Points, in no order, along strands that fork, close into loops and pass close to each other.
In the rows, zero is written as 128.
Two points are linked if the straight distance between their rows is under 139. Some points are linked to none.
Selud: [138 100 101 139 107 114 158 105 142  79 126 132 112  99 141 135 115 147
 129 162 187 129 168 116  45 184  58 151 115 140 145 102]
Nesum: [112 117 134 139 146 176 115  86  73 128 172  74 157 109  86 140  97 132
 147 106  83 166 117  99 102 162 177 112 147 142 175  92]
vutod: [103 117 124 127 131 102 140 178 130 144 104 177 169  92 155 148 111 107
 150 107 135 170 202  77  98 119  98 111 153 142 164 136]
roler: [175 131 100  93 111 124  99  93 149 131 112  93 119 129 163 133 115 182
  72 203 137  97  61 154 151 152  93 104 139 121 174  72]
zun: [107 147 191  83 147 173 105 156 108 116 185  99  90 174 162  53 147 139
 126 112 145  85 153 147 127 152 163 106 117 110  97 156]
bub: [123 163 134 153 143 104 124 127 121 126  80 103 119 115  99 107 137 109
 128  75 182 146 133 143 145  84 164 128 156 105 108 190]
sikof: [159 102  80 134 148 109  55 148 112 129 132 128 150 100  98 146 123 135
  99 146 108 178  85 127 150 152  62  76 102  97 145  98]
digaz: [134 136 131 150 133 131  80 131 116 111  97 104 146 145 121 152 121  77
 119  78 159 127 101 129 152 122 163 106 149 112 102 207]
bag: [100  85  92 103 100  98  86 155 106  78  56 174 174 143 129 141 119 100
 185 113  98  83 110 131 184 148 141 125 112  89 103 165]
num: [169  70 107 133 146 145 143 119 162 143 130 147 144 111 133 172 132 120
 147 151  76 117 206 140 165 128 141 158 104 181 136 119]
bovuv: [ 59 178 186 128 151 134  65 133 115 130 102  94 138 119 189 173 129 122
 120  85 174  96  86 128  97  56 119 118 139  99 115 107]
sekog: [152  61  63 137 145 132 135 120 185 130  86 184 157 113 131 106 121 113
 167 125  81 127 205 158 178 114 174 162 115 166 143 105]
logus: [ 68 184 181  91 128 137  80 135 140 109  92 108 146  97 209 121 127 132
 117 107 171  73 117 146  75 111 132 104 166 116 134 132]
Kage: [134  81 185  66 156 124 183 145 106 131 161 143 100 144 106  98 145 112
 134 152 123 163 182 126 160 119 170 156 134 109 135 180]
Vuv: [101 153  76 131 145 123 100 167 134 121  84 150 181  77 128  89 102 140
 159 110  97 173 128 128 152 112 133 111 131 108 126 101]
Tidib: [114 149 123 136 111 137 186 103 129  91 130 117 106 160 130 137 126 149
 120 111 124 100 174 119  89 232 140  97 111 139 105 146]
keri: [109  97 146 125 120 137 197  86 126 132 137 134 124 153  84 145 156 128
 120 169  85 110  97 141 136 138 167 189 102 192 117 153]
sodi: [141  86 155 110 126 157 116 169 105 155 189 132 114 175 138 157 159 114
 144 121 118 141 145 127 147  74 156 140 123  99 151 130]
sulo: [119 159 136 144  96 139 124 117 126 122 146 104 123 132 135 128 141 155
 106 127 152 114  94 138 126  86 164 160 171 138 170  97]
novap: [129 117 140 144 109 165 110 141 140  75 159 162 137 117 128  84 119 131
 112 135 147 132 124 131 104 173  98 169 161 159 119 158]
Bez: [ 84 151 132  80 126 152  94 122  92 127 116 105 136  85 166  94 113 155
 138 120  97  98 131 129 123 191 146  86 142 128 147 132]
gatag: [ 94 165 115 145 116 139 124  98  85 135 100  91 161 110 118 138 122 108
 144 104 125 130  79  94 129 138 163 118 161 160 133 146]
tal: [139 117  91  92  90  86 108  99 138 155  89  93 137 103 112 159 119 169
  89 174 115 145  82 157 150 138 126  78 123  94 179  85]
kibob: [137 115 138 169  92 120 201 145 124 141 153 176 139 114  72 113 111 145
 148 127 111 215 154  92 103  97 125 160 147 168 139 131]
dol: [162 116 133 113 121 111 181 158 120 105 164 156  80 210 131 112 131 110
 131 145 130 118  82 110 102 176  62 111  86 107  94 137]
guzu: [157 136  99 115 142  99 104 164 125 116  80 144 116 173 157 146 111 101
 144 100 107  64 117 163 186 136 135  74  91  88  77 145]
zek: [129  63  98 123 100 134  95 108 189 100  67 168 185 112 124 126 133 136
 149 153 116  93 202 161 161 125 185 167 148 145 160 143]
noru: [130  98 113  96 133 140 121  83 129 117 103 102 163 130 150 214  95 156
 124 160 128  81 181 135 129 153 149 154 131 181 175 108]
bofi: [166 131 123 113 151 122  75 145 154 134 150 146 108  77 156  82 123 105
 122 159 138 119 151 135 121 167  41 137 134 147 109 155]
Toso: [ 85 113 107 120 140 139 102 150 105 114  79 157 169 104 140 107 118  97
 169 102 104  99 131 127 153 123 157 132 119 108 108 131]
lisi: [155 135 103 127 143 108 111 171 173 169 111 165 123 125 151  90 137 115
 131 139 122 128 152 133 187  69 120 157 132 145 111 127]
Gimo: [ 98 126 111 123 140 134 212 127  96 133 120 156 128 105 101 100 109 144
 140 151  96 122  86 136 127 122  83 163  77 127  80  50]
viv: [133 161 124 132 124 159 113 154 144 137 172 111 102 189 201 152 114 145
 120 125 131  83  71 130 120  96 102 118 127 137 138  37]
koz: [135 104 154 139 141 142 112 144 108 181 194 119 131 139 135 188 179  97
 140 149 123 101 110  96 145  93 110 140 110 111 135 123]
zonev: [128 151 135 141 151 147 147  78 110 201 154  76 122 131 158 166 131  86
 131 139 115  90 127 118 124 112 144 103 130 153 127  99]
Risov: [173 146 139 121 140 160  53 113 174 129 132 107 141 131 140 169 130 143
  84 147 148 113 131 168 152  91 158 144 163 149 147 139]
pelev: [149 171 139 137 111 145 138 129 143 101 151 107  99 190 166 151 119 124
 114 115 158  93 103 107  93 160 146 115 183 169 153 168]
sipig: [155 109 163 102 149 146  91  78 135 152 137  70 130 118 147 179 133 138
  94 160 159  63 133 161 130 100 134 147 146 141 163 146]
kam: [103 122 124 145 118 101 174 181 129 133 122 182 136 135 146 167 109 126
 162 101 126 152 174  83  62 138 102 132 109 139 112  97]
pigu: [125 121 145 128 146 144  90 159 139 127 163 163 127  97 151 102 138 100
 140 133 147 122 118 121 100 129  72 177 115 136  89 131]
kag: [121 146 143 184 118  94 110 128 146 122 133 133 135 127 140 163 133 101
 114 124 195 117  93 105  54 139  56 138 163 153 148 169]
fanok: [117 181 143 138 125  79 132 106 124 174 121  83 114 109 140 126 155 128
 104 114 144 159 125 106 139  84 131  67 148  78 149 130]
mar: [166 128 128  98  82 103 143 174 104 121 130 146  92 209 151 118 155 119
 129 164 135  82  95 124 146 156 107  88 121 102 131 159]
nedig: [145 174 133 166 179 149 161  84  68 171 146  63 108  98 108 136  97 103
 112 106 117 163  85  96 141 109 112  89 152 105 108 127]
kura: [123 160 107 116 128  95 185 165 125 121 126 180 114 131 133  91 102 144
 132 108 127 178 133  91 140 135  74 116 114 104 101  88]
Mati: [109 194 140 148 143 125 149  88 154 176 113 106 146  79 148 131 109 114
 130 116 140 163 176  95  90  63 177 117 169 199 146 110]
silar: [109  94 156  96 119 122  39 127 108 105 149 112 128 134 124 134 106 118
 108 147 150 141  63 121  68 190  95  69 131  81 189 141]
puf: [105 143 118 207 155 117  76 153 140 137 174 137 141 102  90 149 159 110
 117 108 139 176 100  93  74 103  52 114 117 112 126 118]
Mibis: [132 160  97 177 160 116 110 175 109 135 132 147 139  96  77 108 122 118
 116  89 121 200 117  91 116 120  57  94 113  86 113 137]
Rog: [131 121 113 131 113  65 202 118 165  87  97 148 130 155  68 151 151 129
  96 155 122 155 115 174 125 104 160 189  96 142  84 138]
mapaf: [141 144 129 166  97 129 146  99 143  71 138 120  83 210 115 156 102 134
 106 126 171  87  57 112  88 159  97 137 158 144 140 138]
gugo: [109  94 122 155 152 132 136 153 175 133 122 200 160  88 111 101 152  89
 182 124 107 166 217 120 124  80 152 189 114 153 105 154]
ber: [149 149 170  74 145 153  91 110 125 138 166  64 122 134 158 148 126 154
  94 164 129 131 114 135 110 132 154  63 143  98 197  99]
kinol: [111 101 126 162  70 109 166  89 134 115 148 125 112 153  97 161 168 104
 159 143 141  82 131 109  63 188 107 138 128 168 123 145]
Zego: [122 112 140 127 152 168 165 130 133 128 171 150 127 112  77  84 127 136
 139 125  65 159 183 147 140 150 164 150  85 151  94 105]
Nuka: [148  90 125 144 119  69  66  99 173  97  99 109 162  82  97 186 136 145
  79 155 183 150 105 181 107 124  98 119 120  95 135 116]
fekab: [165 117 125 128 142 136 190 132 136 149 179 139  78 186 129 119 124 124
 119 152  90 121 130 118 142 170  95 106  74 156  83 111]
pir: [155  82  93 141  78 136 125  80 127 129 146 114  98 140 128 149 119 142
 117 188 153 102 109 129 115 198  81 159 106 166 157 131]
Ret: [165 183 132 122 151  99 150 101 151 129  83  97  92 106 167 119 108 112
  99 113 187  98 158 140 164 125 104 145 174 144 103 189]
zir: [ 96 144 135 134 121  60 117 101 134 191 111  94 109  98 140 141 179 148
 104 131 123 136 144 144 126  54 143  31 109  52 125 100]
bope: [134  88 132  93 146 104 107  86 146 130 116 113 161  54 120 162 120 117
 111 163 173 167 169 105 108 128 107 139 149 160 213 177]
sazav: [140 111  94 105 133  84 189 154 129 130  93 164 126 146 129 121 128 146
 134 124 110 131 161 121 153 142 127 119  88 116  91  99]
Mukiz: [119 191 124 149 132  94 109 131 149 161 126  96 119 140 157 154 142 138
 101 119 155 127  73 142 109  95  93  65 136  79 140 101]
mufav: [ 82 112 175 101 152 139 144 183  94 109 127 119 119 123 173 124 116 155
 128  91 138 103  95 135 139  95  91 149 131  57 108  92]
Zamo: [128 126 102 148  77 102 114  91 150 129 149 110  97 115 123 119 164 119
 124 191 154  51  87 148  97 177  67 149 109 144 110 129]
Tunu: [150 129 123  76  89 149  63 123 115 147 138 125 130 134 171 121 135 175
 109 199 116  75  82 148 145 136 134  95 144 138 174  90]
gunu: [111  94 135 134 157 136 166  91 118 126  84 119 162 121 132 214  93 112
 156 105 120  83 181 127 134 151 170 160 129 177 124 137]
redeb: [130 120 170  92 162 109 213 119 132 143 100 139  92 137 141 100 116 132
 122 115 134 156 199 113 153 106 140 144 157 115 111 169]
Tem: [ 97 117 167 113 133 152 206  91 106 158 170 114 120 159 123 126 121 124
 117 164  92 141  90 125 152  73 174 189 114 173 124 108]
zimav: [141 162 121  91  91  96 104 122 179  98 103 107 118 146 138 127 146 182
  84 140 195 146 144 152 117 119 165  99 167 114 187 119]
mon: [114  88 177 123 120 110 189  89  80 174 163  99  95 156  90 144 177 106
 112 173 124 107  79 110 133  98 167 132 119  99 103 143]
varo: [137 152  95 126 104 118 130 191 129  74 121 181 126 192 125  84 118 136
 118  91 131 129  70 122 131 151 112 134 110 123  77 131]
teni: [147  91 116 100  85 159  90 129  78 133 147 117 114 172 125 124 130 169
 117 168 103  85  69 149 169 148 134 132 136  96 162  87]
lopa: [132 138 146 101 174 168 164 107 109 144 134 105 119 122 133 125  92 142
 136 117  71 122 182 137 152 169 181 137  97 143 109 129]
kekab: [139  95 162 113 114 139 197 128 125 125 174 169 104 162 121 117 142 124
 162 154  98 171 159 113 138 147 188 148 112 169 139 190]
filad: [ 96 206  99 125 126 115 127 147 144 119  73 160 136  77 157  42 122 122
 129 118 148  92 105 122 143 141  77 133 159 137  81 164]
vonu: [155 117 132 119 160 122 198 131 131 131 151 166 109 188  91 153 117 125
 121 170  52 179 133 152 124 139 124 123  43 172  79 138]
Poveg: [101 101 122 162 108 100 130 120 126 116 124 137 158  98 106 176 137 137
 156 116 127 144 159 103  46 147 100 137 115 128 136  71]
zafil: [123 154 128 142 158  99 136  91 167 178 135 134 125  71 135 115 146 139
 128 132 126 170 207 120 138  50 146 136 167 151 152 123]
dule: [108 118 149  97 119 155 150 133  93  79 118 124 111 148 133  98  87 169
 110 110 123  88  75 144 140 186 140 134 129  91 117 129]
tugo: [174 133 119 163  92 127 165 110 210 123 112 138 106 174  99 121 164  90
 131 114 135 144 154 168 163  99 195 148 129 146 105 210]
gev: [148 115 115 161  83 154 129 133 111  51 120 148 125 182 104 133  95 148
 100 109 162 113  30 114 119 181  93 172 152 156 131 142]
mit: [134  68 113 102  90 163  99 141  85 106 157 144 130 140 120 118 124 151
 138 157 121 136  93 109 132 177 114 136 145 121 173 121]
kuf: [ 80 144 153 129 133 141 168 101 104 108 124 108  96  97 145  57 115 139
 113 125 150 111 133 115 103 177 106 153 147 122 111 150]
Lel: [105 172 129 118 126 151 137 193 128  99 143 173 122 192 147  84 124  96
 138  96 140 128 112 117 114 105 130 131 116 161  75 139]
mena: [157 154 101 114 163 117 130 147 145 143 148 120  94  80 137  91 141 143
 120 142 133 138 191 144 100 164  41 114  89 104  91 116]
Rotun: [130 151 128 164 166 120 120 129 125 184 145 143 126  59 123  97 139 123
 143 134 109 154 171 108 113 137  79 112 103 122  84 112]
datis: [182 169 130 121 153 115 146  80 169 132 126  94 101  97 164 116  93 133
  86 157 140 125 161 123 178 110 122 128 182 180 153 153]
Lil: [138 143 152 153 119 159 126 154 110 114 163 104  97 227 142 148 141  94
 133  92 134 100 123 144 101 147 157  95  96 123  82 155]
benag: [121  78  98 155 140 113  32 133 116 144 151 131 149  64  89 133 161 115
 124 156 101 169 123 136 113 138  71 114  64 104 134 102]
zaf: [150 141  95 126  86 106 125 146 135 116  91 126 132 157 122 140 143 122
 141 106 115  97 144 137 139 153 161 102 103 127  98 122]
mogab: [151  74 136  85 117 123 167 144  80 129 134 144 106 180 118 145 134 123
 125 163 123  87 100 102 170 153 130 135 114 112 129 159]
zitav: [192 126  94 119 151 103  83 148 145 109  92 129 139 115 127 155 101 118
 117 124  99 112 108 190 181 160  88  89 100  82  97 135]
lela: [ 76 123 131 150 155 183 158 129  80 140 162 129 139  96 118 102  82 154
 155 110  72 145 118 102  95 125  99 149 107 119 134  24]
Fumeb: [153  92 130 121 168 148 167  87 132 114 116 118 150  98  95 173 120 102
 143 136 120 107 159 127 141 159 119 176 107 164 118 151]
dem: [127  94 117 147 125  77 107 173 139 118 100 186 151 123 107 123 133 112
 150  71 121 193 186  94 120 130 127 122 134  99 139 168]
mizo: [133 161  96 116 133 148 107 156 110 116  95 148 177 103 114 128  75 148
 159  93  69 214 122  82 142 134 146  92 139 137 162 117]
vigav: [144  91 158 161 128 141 170 159 108 135 192 171 106 125  79  98 106 116
 146 152  98 203 125  60  98 132  85 154 131 133 141 128]
kur: [135 107 103 134  77 107 171  87 107 130 125 117 109 154 112 114 128 127
 114 151 110  86 130 116 112 225 107 133 106 146 124 136]
taso: [130 114 128 117 149 132 124 178 178 106 131 202 137  92 135  68 140  87
 174 117 116 153 227 115 121 137 108 154 121 157 104 172]
Febam: [ 73 136 178  93 171 130 149 160  85 140 132 124 117 118 134  57 129  87
 134 119 139 146 101 129 174  82 113 156 125  93  58 163]
Nabe: [131 120 166  96 119 138 153 134 120 135 184 113  94 159 149  85 164 132
 119 139 143  99 141 134 127 135 118 123 120 107 116 124]
fati: [103  62 170 135 141 176 109  94  65 113 187 109 147 115  87 152 112 125
 157 132 112 134 137 113  73 178 152 159 126 114 165 108]
Zoku: [ 97  99 147 161 142 134 168 136 101  88 138 117 153 115  90 175 105 156
 148  91 113 157 168 137  55 132 111 103  96  76 108  64]
zevov: [118 105 136 138 112  90 169 112 150 190 110 175 124  50 109  81 154 137
 147 131 130 145 206 121 128  83 148 165 151 129 135 113]
fafo: [133  73 115 142  78 127 101 164 120  89 136 157 157 134  67 113 156 123
 146 110 118 186 115 135 144 154 164 157 138 111 148 166]
boba: [153 131 137 132 144 188 127 139 152 127 198 121  99 190 162 148 121 165
 109 126 116 124 131 123 108  81 134 159 121 139 139  47]
Vem: [141 113  92  95 112 151 123 127 110 113 114 125 143 125 119 172  96 147
 131 149  88 139  96 109 145 191 136 120 132 128 157 107]
Vome: [151  83  86 141  79  94 114 194 131 108  96 194 158 167  79 137 143 126
 178 113  95 181 139 107 147 145 155 107 118 109 150 158]
nubem: [168 109 105 147 112 130 124 121 202 113 109 161 124 141 116 137 154 129
 147 129 138 119 184 162 161 106 199 166 155 147 155 175]
nat: [126 118 151 151 106 122 132 130 132  64 141 136 122 121 126 141 133 118
 122 111 172 113 122 125  41 181  76 168 162 142 138 185]
Dofer: [130 112  92 143 162 107 149 119 174 146  88 156 134 122 120 112 153 111
 131 133 130 119 136 165 168  58 149 174 101 123  87 123]
ziki: [102 134 187 150 115 151 181  84  77 142 175  86 108 147  88 132 166 102
 136 131 142 104  80 113 109 136 177 161 130 151 121 179]
nudup: [127 134 132 118 161 135 101 121  88 202 137  96 139 104 167 174 146  88
 137 148 123  83 112 104 163  66 122 109 135 110 148 139]
rokip: [110  99 112 124 117 158 119 117  81 100 139  96 157 111  82 173 101 153
 131 113  81 145 129 150 157 167 190 118 129 117 157  99]
kige: [135  46 129 107  96 125  70 128  73  96 144 109 132 130 116 149 134 146
 136 154 149 123 129 133 100 199 102 103 127  83 186 145]
natos: [ 94  53 153 123 100 154  85  86  84 113 172 101 104 118 119 146 132 120
 156 161 128 110 131 116  35 184 114 109 121 107 189 120]
pufo: [102 172 133 174 154 146 151  77  81 162 140  67 107  73  96  84 123 141
 119 120 122 136  68 119 132 100  95 122 131  82 112  92]
Vada: [162 117 115 119 144 114 189 156 173  91 139 167 118 197  83 142 135 119
 131 131 109 165 123 153 133 123 123 163  87 149  95 153]
Gozi: [ 99 138 163  91 176 140 149 151  59 127 108 133 131 117 173  95  92 129
 140  96 116 102  99 124 179 120  99 125 117  78  88 148]
Veno: [160 159  98 164 119  91 208  83 170  94  94 120 105 134  53 118 147 168
  87 129 142 143 134 178 149 135 146 185  89 157  73 119]
vot: [147 156 150  66 123 136  91 110 160 111 118  92 126 143 158 148 135 170
  99 140 147  98 160 155 120 138 196  73 163 107 184 127]
vis: [142 144 131 141 153 128  92 165 150 108 162 106 132 123 133 139 123 138
 115 109 118 160 141 135  89 152 101  68 119 109 136 137]
romib: [153 129  93 143 153 131 102 174 199 118 110 202 140 112 147  60 130 106
 164 111 116 119 167 140 150 120 101 155 104 154  86 133]
Zibug: [116 118 152 115 142 104 148 132  81 156 110 112 122 169 159 167 135 132
 142 104 139 112 127 133 172  85 129  82 101  53 115 108]
dafa: [ 95 150 152 117 131 172 132 144 107  95 156 108  96 166 136 104 119 114
 123  84 122 101 141 126 113 195 164 103 108 143  98 175]
Dez: [139 105 121 123 141  90 118 113 164 148  90 157 158  91 128 184 130 126
 141 130 150 180 199  75 107 107 123 110 181 147 198 182]
gos: [112 152 151 102 125 144 105  84 123 137 115  63 139 119 151 157 137 154
  87 165 166  80  67 142 124  86 156 137 185 137 195 100]
sut: [123 129 147 138 100 103 117 110 132 155 173  97  69 134 128 102 181 105
 115 155 156  84 125 127  80 146  83 114 123 116 114 121]
davez: [101 173 115 138 135 110 125 152 108 177  99 144 139  64 153  67 141 103
 159 108 128 134 138  87 122 121  85 116 141 128 101 141]
Girar: [ 69  89 150 157 149 133 186 125  79 146 151 146 130 111 112 114 113 135
 152 130 107 112 103 117  68 103  88 151  72 104  93  46]
nakef: [128 166 127 130 150 139  84 129 137 132 135  91 119 142 172 162 122 130
  99 136 146  68  71 157 136 102  86 108 125 111 100  78]
nunu: [120 163 118 119 143 140 161  78 110 178  81 114 155  95 153 146  99 103
 160 100 142 137 160  81 146  84 191 136 191 190 159 153]
Rifiz: [121 186 126 108 113 148  74 146 133  85  77 154 178 143 185 127  97 122
 120  91 159  93  86 127 127 120 150 122 182 163 138 135]
ger: [ 87 209 156 100 137 171  77 152 159  80  82 151 149  94 198  87  98 147
 110  86 161 109 106 158  79 111 137 117 166 161 116 102]
bisos: [111 109  74 113  68  90  90 105 179  87  52 144 160  94 111 114 154 139
 133 147 125 111 166 180 133 151 179 143 136 144 146 123]
Lotar: [106 189 130 116 108 108 135 116 132  97  91 118  99  76 151  21 111 148
 110 122 170 120 151 124 130 157 121 150 184 142 117 175]
kazos: [107 116 117 129 146 106  74 116 149 175 153  94 135  42 114 102 142 126
 117 173 106 154 149 124  94 131  71 108  91 130 137  85]
ler: [149  99 184 124 131 163 124 161 128 109 191 127 114 179 147 149 141 133
 146 117 155 171 191 105 110  74 134 149 161 102 166 149]
Ves: [166 148 108 130 130 110 118 162 141 100 139 138 125 147 121 127 105 149
 128 112 149 176 121 118 133 143  81 129 149 118 137 113]
kadof: [134 173 155 180 125  93 124 112 125 152 149  92 114 135 111 111 163 126
 111 101 177 184 154 113 111  87 144  91 170  87 115 189]
maf: [124 162 137 191 132 131 101 123 100 157 121  91 131 165 116 190 135  60
 134  82 145 127  94 122 133  85 134  94 106 121  78 161]
Lof: [159  65 113 110 133  96  78  91 145 111 123 104 154  76 131 179 128 133
  88 182 187 152 133 153  94 138  85 142 103 132 175 144]
Debor: [142 169 135 156 144 135 173  78  94 130 123  74 118 113 108 179 102 128
 108 106 142 140 108 111 126 143 140 126 166 140 132 149]
selig: [117 139 105 148 130  48  92 138 164 186  94 128 125 125 158 172 195 117
 127 138 125 106 157 151 145  84 121  63  84  81 102 110]
figu: [ 67 150 177 131 182 140  95 153 123 120 135 104 126 110 200 141 116 164
 127  93 151 110 108 167  88  78  85 125 141  56 129  76]
val: [ 94 140 143 172 110 179 155 109  73 150 148  90 125 153 118 109 126  97
 135  82 142 140  89  92 132 118 192 134 151 150 117 164]
vefen: [126 130 156 138 109 132 233 125 130 128 157 186 108 157  82 108 134 119
 134 162 107 195 120 109 118 126 129 154 141 189 128 181]
fisuf: [120 114 101 125 114 126 107 142 165 191  97 157 113 184 156 106 176  86
 155 132 101  96 138 145 200  50 165  98  79 104  99 122]
geg: [142 131  92  82 112 158  99 130 146 118 112 138 151 103 154 121  92 164
 139 147  94 162 171 133 136 159 187 110 133 181 202  72]
vumit: [113 123 155 119 153 114 197 126 121 140 126 153 119  71 109  60 116 122
 130 137 141 177 196  93 138  80 121 173 164 148 106 146]
dapi: [142 107 128  95 161 142 125 152 133 100  88 164 125 171 154 109  96 139
 118 122 108  67 130 182 193 137 147 139  79 110  73 134]
gava: [141 145  92 154 133 149 170  99 179 155  87 132 118 153 106  86 138  80
 117 109 138 140 146 175 186  56 187 149 109 161  63 171]
pofe: [137 148 142 189 152 108  96 131 143 152 149 125 139 131 128 197 141  87
 122 106 163 150 121  81  71  91  78 118 132 139 132 152]
zusil: [115 135 163 155  86 141 130 126 132 112 199 114  93 205 161 154 158  98
 151 118 160  86 121 110  74 142 136 112 134 150 138 163]
ses: [154 154 119 145 122 162  84 114 165 155 150 122 155 112 132 115 150 138
 129 139 116 148 112 137 157  62 170 157 150 153 163  99]
Bup: [113 159 122 116 141 132 161  61 125 192 102  95 140  82 172 152 135 105
 137 142 118  66 149 113 141 109 166 132 156 198 146 127]
nula: [108 115 161 178  77 153 142  91 140 111 182 108  90 194 119 161 154 133
 159 133 153 113 117 103  22 165 122 149 152 152 161 133]
tozu: [117 143  70 142  95  76  99 142 144 207  94 147 142 124 169 118 185 101
 164 132  84  88 151 147 158  75 140  82  84 107  90  86]
dugi: [153 131 119 150 139 149 125 130 136 135 176 107 117 146 115 140 127 178
 110 138 114 144 144 164 140 116 145 126 104 106 142  35]
rifel: [151 170 119 116  97 115  71 140 143  81  94 150 136 132 125  66 131 163
 107 103 149 143  97 162 148 154 169  86 182 107 140 166]
kos: [171 126  93 154 117 136 177 122 157 120 136 122 114 148  70 117 141 179
  93 128 118 164 144 165 137 123 140 170  77 128 108  58]
fis: [ 80 138 135 114 135 124 105 193 125  98  80 196 136 141 147  76 143 113
 155  99 143 111 129 127 136 109 152 135 113 123  84 154]
pag: [131 110 121 117  72 150 112 148  92  87 120 131 108 178 101  89 119 179
 102 134  96  85  55 152 181 197 158 137 121 111 128 112]
fegud: [ 76 134 120 120 130 147 147 146 102 109 153 138 127 109  94  63 137 129
 135 113 103 111  78 137 119 161 100 153  86 117  75  90]
kele: [173 157 138  95 190 156 105 106 135 170 129  94 123  88 190 132  96 108
 108 139 125 129 144 128 196  80 109 115 173 157 154 149]
bek: [100 114 150 122 159 176 168 109  98 151 195 115 112 124 105 108 112 161
 128 140  94 144 105 104 137  97 128 180 115 141 142  59]
bubin: [137 132 114 135 142  96 100 122 124 147 104  91 147  80  93 169 113 164
  95 126 108 166  67 136 132 121  96  86 111  66 168  90]
bapi: [126 153 134 135 151 129 116 144 112 148 112  95 110 186 158 167 118  98
 120  98 179  87  95 131 152  66 125 113 122 104  85 124]
teb: [109 177 122 133 143 138 134  91 122 130 137  85 112  76 122  92  88 145
  96 133 133 144  63 128 143 109  68 162 159 108 142  77]
kogu: [146  86 149 108 118 132 149 112  75 183 144 110 116 139 101 137 158  83
 140 155 105 110  95 112 187 117 150 137 124 128 123 188]
Golig: [124  91 153 139 114 111  29 117 129  88 134 105 156 106  92 170 149 139
 104 145 153 129 108 186 102 131 140 147 120  84 142 106]
nodet: [ 90 126 160  83 162 134 139 174  91 171  90 127 117 147 192 128 121 116
 139 102 136 100 154 122 173  80 131  99 132  70 105 154]
faz: [150 152 141 106 136  99 194 128 128 123 103 117  87 168 139 115 105 146
 100 116 156 108 153 118 170 146 126 134 142 125 118 172]
Nifor: [139 117  70 155  43  81 111 194 143 120 107 188 151 166 109 134 152 119
 146 121 124 149  85 111 120 145 104 117 133 129 134 141]
mozip: [100 130 113 148 126 151 140 113 113 145 164 146 138  93  60  52 155 123
 140 132  83 155 121 131 104 151 158 162  85 155  63 101]
Fiv: [141 171 108  94 148 139 109 131 160 114 123 128 166  93 138 132  61 148
 136 119 110 184 151  99 138 151 132 105 171 188 183 113]
dabar: [173 114 107 137 152 115  63 154 122 101 149 110 141 123 120 180 120 125
 138 117  99 146 140 163 125 145  91  81  74  80 109  86]
beku: [135 185 107 122  68 128  91 146 120  99  95 132 153 148 146 100 115 143
 117 109 182 111  52 108 140 146 160  99 194 143 161 170]
Kifu: [141  92 131 151  99 127  63 134 134 110 140 116 149 120  84 155 172 124
 139 122 138 145 149 148 106 134 148 136 135 125 152 142]
fisid: [137 110 120 157 120  97 161 113 111 151  83 164 154 139  62 127 142  88
 145  90  84 162 123 143 168  93 179  98 106 101  65 159]
nido: [118  93  87 151 147 128 147 140 162 117  83 188 196  72  98 114 121 129
 173 113  82 172 190 123 138 103 173 167 115 143 132  96]
Riket: [143 146 168  64 192 154  89 117 156 151 147  84 121  80 170 126 104 154
  87 152 135 125 151 144 158 100 122 100 157 111 166  91]
bobag: [142 110 141  89 195 153 172 151 132  95 104 142 124 163 140 134  86 138
 137  92  92 106 174 152 186 140 177 125  96 122 110 113]
Fufib: [154 124  75  95 101 154 117 101 182 111  92 123 157 127 134 169  90 167
 124 164 121 119 153 125 140 176 158 125 131 207 200 103]
Vupon: [146 113  98 134  50 123 125 165 130 108 123 170 136 175 121 168 127 129
 143 144 152 119  46 104 118 155 121 164 153 165 147 148]

How many points has the smallest loop of links through each point below? Write 0 if it is on no loop.
dafa => 7
Ves => 8
bub => 8
bope => 10
fati => 7
tugo => 11

A piece is all that can be reached along the links. How many separate loops has the piece of each point below (a circle has one, a figure eight two, a Y none), and how many tips (points with one link)?
selig => loops 1, tips 4
bope => loops 3, tips 1
kige => loops 2, tips 5
kibob => loops 0, tips 3
zek => loops 1, tips 3
gos => loops 1, tips 0

A tip is a point with one link. Name the tips that can be reached along the links from each point below, in the order of the rows.
nedig => Febam, fisuf, rifel, teb
fegud => keri, silar, Mibis, dule, kuf
fis => bag, varo, bisos
vumit => zimav, vigav, ler
pir => Zoku
